Each row is a point on a landscape with many valleys, with its height.
From any point a ball rolls to the lowest of the 2 points nearest to it. It stops when none of these is lower. Distance is the straight distance between rows; heights are no part of it.
k_270: [ 12  -6  -5 -11  -4  -6  -4 -14   5  -4   1  -5   1  -4  11   0  -6 -15
 -11  -4 -10  13]  h=302
k_552: [-11   7   2   5  18  -4 -13   1   6  -2  19  -4   3 -11  27  18  11  14
 -13   3  -8   3]  h=731
k_169: [  6 -14 -24 -13   2 -33 -25 -16  -1  16  -2 -23  -3  -2 -20 -18  -6  -9
  10   2   3   0]  h=742
k_445: [ -8   3   6  -1   2 -10   6 -23   9   2 -16   5  14 -13  15  11 -10 -28
 -22  14   5   6]  h=354
k_889: [-16  10  -4   7   0   6   5  10   1 -22   6   9  15  -9   1 -15  18  13
  -9 -10  17 -17]  h=546
k_883: [ -2  -6  -1  -9  -6  19   6  10   7 -17  14   0  -1 -11   2  -3   9   6
 -16  -5  -7  -5]  h=226
k_803: [ 11 -21   2 -10 -24  11   8   5  10 -15   3   7 -21   7 -15   0 -10  -9
  -2  -9 -15   7]  h=147
k_161: [ -1  19  -4  16  16  -6 -11   6 -10  -5  11   1  12   9  17   3  14  18
   4  -3   4  -4]  h=637
k_30: [-5  0  3 -1  9 -9  1 -9 -7 22 -9 -6  3 -8  0  9 -8 -9  1 16  2 -1]  h=299
k_380: [ 14  16  -7   7   5 -23 -15  -7 -20  22 -14  -3   6  31 -10  -5  -4   4
  36   3   7  -6]  h=278
k_139: [-14  12   9   6  -1   8  15  -5   2  -9 -20  11  11  -4   6   8  -1 -15
 -14  12  15 -10]  h=196
k_735: [  6  23  -5  14   9 -21 -15 -10 -10   0 -15   4  14  18  10  -7   0  -7
  17  -2  22  -2]  h=293
k_543: [ -8  12   0  15  19  -7 -12   8   0   3  21  -1   5   4  23  16  17  28
   2  -2  -8   3]  h=688
k_667: [  8 -18   7  -8 -29  -3   8  -2  11 -14 -12  11 -22  15 -14   0  -9 -15
  10 -11  -1   7]  h=231
k_70: [ -7  19  -6  12   7   5   4   4  -3 -28   0   8  20 -11  14  -9  10  13
 -22  -2  11 -13]  h=498
k_524: [ -4   1   4  -3  -9  19  10   2   7 -26   2   8   9  -8   9   2   8   0
 -21  -1  -2 -11]  h=294
k_267: [-21 -25  16 -14 -11   2   1   1  19  -4  -3   4 -11   0  -6   8   1 -23
  12   2  10   1]  h=385
k_479: [-15   4   4  -1   5  -1   1 -12  11 -11 -11   5  12 -12  13   9   0 -19
 -22   8  13   0]  h=287
k_252: [-12   6   2   7   4   9  14  13  -7   5  -2   7   3  -5 -18  -8   5   3
  -1   5  19 -10]  h=455
k_15: [-18  -5   2  -5   7   0   6  -6   5   0  -5   1   8 -24   0   0  -3 -16
 -26  12  13  -1]  h=353
k_254: [-22  -9  16   1  -3   9   1  10  13 -13   5  11   3   1   9   6  16  -2
  15  -5  14 -13]  h=438
k_695: [  4 -24  -6   4 -10  -6  14  -4   4  13 -18  -1 -17  -1 -30 -15 -20 -28
   1   3   6   5]  h=200
k_930: [  7 -12 -10 -16  -8  -4  -7  -6  11 -17   0  -7  -4  -2  -7 -21  -3 -17
  -6 -15   9   9]  h=324
k_2: [ 25  14 -12   7  -3 -10  -7   2 -24  17  -8  -6   2  26 -18 -14  -5  18
  31  -2  -2 -10]  h=383
k_168: [ 12   2 -10   2  -4  16   6  19  -9  -9  19  -4  -4   1 -11 -19   7  25
   0 -15  -9  -2]  h=638
k_297: [-14  -8   6  -5  -7   6  -3   7  13 -21   2   8   4   2  -1 -10  12  -4
  16 -15  20 -12]  h=514
k_122: [ 13  -5   9 -11 -22  -2  -1  -5  15 -18  -3  10 -13  23  14  16  -3 -13
   7 -14 -20  14]  h=456
k_958: [ -9  -2   7  -4   9  -9  -5  -7   5  14  -3  -6  -5   0   7  14  -1 -17
   4   5   2  11]  h=376
k_636: [  3   7  -9  11   9   0   0   8 -23  23   6   1   9   1 -19 -13   3  28
  14   7   5 -14]  h=484
k_461: [  9   7  -6   0   6   8   1   0 -12  -4  12  -7   9 -18  13  -2  -1  19
 -20   7 -17  -7]  h=537
k_58: [-10 -28   8 -13 -19  -4   3  -3  19  -6 -10   4 -18   5 -17  -2  -6 -26
   9  -5   6   6]  h=315
k_757: [ 14  18  -6   6   1 -14 -10  -7  -7  -9 -10  -2   8  12  15  -6   0  -6
   7  -7   7   1]  h=409
k_144: [  5  18  -1  13  11 -24 -17  -7 -16  16 -14   3   9  28   2  -3   1  -6
  32  -1  18   2]  h=133
k_278: [-26   0   6   4  23  -3 -10   3  -1  24  21  -1   3 -24   6  10  12  20
  -8  10  -1   2]  h=794
k_37: [-26   5  15   7   0  14  14   7   6  -7 -10  13  10  -7   7  15  11  -4
  -7  14  12 -17]  h=283
k_77: [ 17  12 -11  11   6  -3  -4   7 -26  13   3  -2  10  15 -15 -17   1  27
  21  -1   0 -12]  h=443
k_333: [ 12 -15   3 -10 -19  22   6  11   7 -13  13   2 -20   4 -11   2  -4   8
  -5 -11 -23   5]  h=68
k_529: [ 20  -5   1  -2  -5   3   3  -1  -8  21  -5  -8 -14   9  -6  10 -16  12
  19   5 -21   8]  h=574
k_381: [ -8 -10  -2   6   3  11   1  20  -1  17  23  -1 -11   0 -29 -15  12  22
  12 -14   4   2]  h=701
k_973: [-21   2   2  -1  22 -11 -14  -2   5   9  13  -1   4 -19  15   7   6   5
 -13   8   3   3]  h=767
k_935: [ -6   4  -3   4  12   8   0   9  -5  -1  23  -4   6 -19  11   0   9  28
 -19  -1 -11  -3]  h=568
k_924: [  5  -4  -3   7  -3  -2  15   0  -8  12 -17   0  -7  -1 -23 -14 -17 -16
   5   6  12  -4]  h=275
k_742: [ 12  10   0   4   5  10   0   6  -7  -4  10  -5   1   2  16   6   4  17
  -6  -3 -17   2]  h=491
k_630: [-14  -3  14   1   8  12   5  15   3  16   7   1 -12   4  -6  18   7  13
  10   1  -5   7]  h=841
k_610: [ -3 -10 -12  -9  10 -23 -19  -9  -5  31   0 -19  -2  -2 -22  -5  -6   0
  16  11   2  -2]  h=700
k_699: [  8   1  12   2  -8  13  22  -3  -5  13 -11   9  -8   1  -2  16 -16  -3
  -4  15 -17   5]  h=500
k_813: [ -8  -9  -4 -13  -8   1 -11  -1  17 -30   4  -2   7  -3  -5 -24  10  -7
   3 -23  25  -8]  h=496
k_759: [ 16  15 -10   8  10 -10 -18   5 -15  -3  10  -8   5  13  13  -8   9  20
  14 -12  -7   0]  h=569
k_286: [-11  -2   0   0   1  12  14   5  -2   3  -3   3   2 -19 -12  -7  -4  -7
 -20  11  12  -8]  h=404
k_319: [ -4  18  -7  10  12 -22 -13 -12 -14   5 -14   2  19  -5   3  -9  -5   0
   4  15  15 -13]  h=608
k_32: [  0  11  -6   5  -2  11   7  17  -9 -16   9   2   7   1  -6 -18  15  20
  -3 -13   4  -8]  h=598
k_853: [ 12  10   0   1  -4   8   3  -4   0 -11   1   3   1   3  20   9  -1   1
 -15  -2 -16   3]  h=434
k_18: [ -4 -18  19 -12  -4  15   5   8  12  11   7   2 -23   5  -5  29  -4   5
   3   4 -22  16]  h=886
k_503: [  1 -13  -7 -14   9 -14 -18  -9  -2  26   7 -20  -6  -7  -4   7  -5   3
   9   8 -12   7]  h=661
k_287: [ 19 -10   8  -2 -12   6  13  -3  -2  22  -9   2 -18   5  -8  18 -22   6
   7  10 -26  16]  h=540
k_189: [-25  -9  21   2  -5  17  11   9  13 -12   0  14   6 -11  17  16  11  -5
   3   6  10 -16]  h=358
k_123: [ 10   4   1  -1  -9  -4  17 -18   1  -1 -18   8  10  -9   7   1 -14 -23
 -20  10  -1   1]  h=411
k_84: [ 11  -6  -6   5   2  15   3  23  -9  11  20  -6 -10   3 -20 -13   5  33
  13 -13 -10   4]  h=672
k_100: [  4  15   3   6  -6  10   8  -4   6 -23  -7   8  10   1  22   8   5  -6
 -18   1  -3  -5]  h=368
k_750: [ -5  15  -5   5  15 -31 -24 -19  -4   8 -12  -3  11   0  15   5  -4  -7
   9  15   8  -3]  h=548
k_11: [ -1  -8  10  -5  -4  14   9   8   5   6   3   0 -17   3  -8  13  -4   1
   1   3 -12   8]  h=866
k_741: [  2  -9  -3 -15 -15   6  -6  -1  17 -30   1   0   0   3   0 -15   4 -12
   1 -20   9  -1]  h=418
k_250: [-19  -2   9   2  15   9   1  12   0  24  16  -3  -4 -10   0  15  12  23
   2   3  -6   7]  h=818
k_322: [  4 -25  -8  -7  -9   0   5  -4  10   2  -4  -6 -14  -4 -25 -15 -12 -25
  -6  -5   1   9]  h=117
k_804: [  6   5   5   3  -8   8  19  -5  -4   1 -13   7   0  -2   1   5  -9 -11
 -11   9  -3   1]  h=457
k_798: [ -1  11  -3  15   7   6  11  13 -22  14  -2   8   8   0 -22 -16   1  12
   7   6  19 -13]  h=499
k_649: [ -9   5   0   2  16 -25 -21 -13   3  12  -5  -7   2   2  17  14   0 -15
  10   6   7  10]  h=470
k_429: [  4   5  -1   3   2  -6   4  -4  -9  11 -13  -3   1   3  -6  -4  -8 -10
   8   6  10   1]  h=219
k_245: [ 10   2  -2  -4   5 -10  -9 -10  -9  24  -4 -15  -3   7   0   9  -7   8
  15   7 -13   3]  h=618
k_257: [  1 -24 -12 -13  -4 -10  -5 -10  15  -5  -3 -10  -5 -12 -16 -21  -8 -28
 -12  -6  14  11]  h=220
k_65: [  0  25  -4  17   1   3   1  -2   3 -31  -6   7  17   3  26   3   9   6
 -16  -2   9 -10]  h=442
k_337: [ 13   7   7  -3 -18  12   9  -1   6 -20  -3  11  -6  15  14  13  -2  -3
  -6  -5 -21   5]  h=495
k_478: [ 21  13 -11   1   0 -11 -17  -4  -6 -10   3 -10   3  11  18  -8   0   4
   6 -15  -8   4]  h=497
k_253: [  8  -4   0  -4  -9  26  14  15   0 -14  17   1  -6  -3  -3   0   4  19
 -15  -5 -20  -2]  h=156
k_221: [  2 -17  -2 -12  -3  -2   3  -9   8   6  -1  -5  -5 -11  -6  -1  -8 -21
 -14   4  -5  12]  h=218
k_451: [ 19  -6   1 -14 -13  -5  -1 -11  14  -6   2  -2 -10  12  10   7  -6 -17
  -3 -13 -23  21]  h=387

Where does a ball stop that starts at each point below?
k_610: k_479
k_18: k_144
k_169: k_479
k_11: k_144
k_543: k_144

Call two points neighbours if one is among the 2 nearest of the other. Go from one point of each pair to the other, from neighbour to neighbour, staying as low as possible. Name the highest point that can't be avoided.
k_479 and k_322: k_337
k_479 and k_333: k_254
k_322 and k_429: k_924
k_479 and k_144: k_798
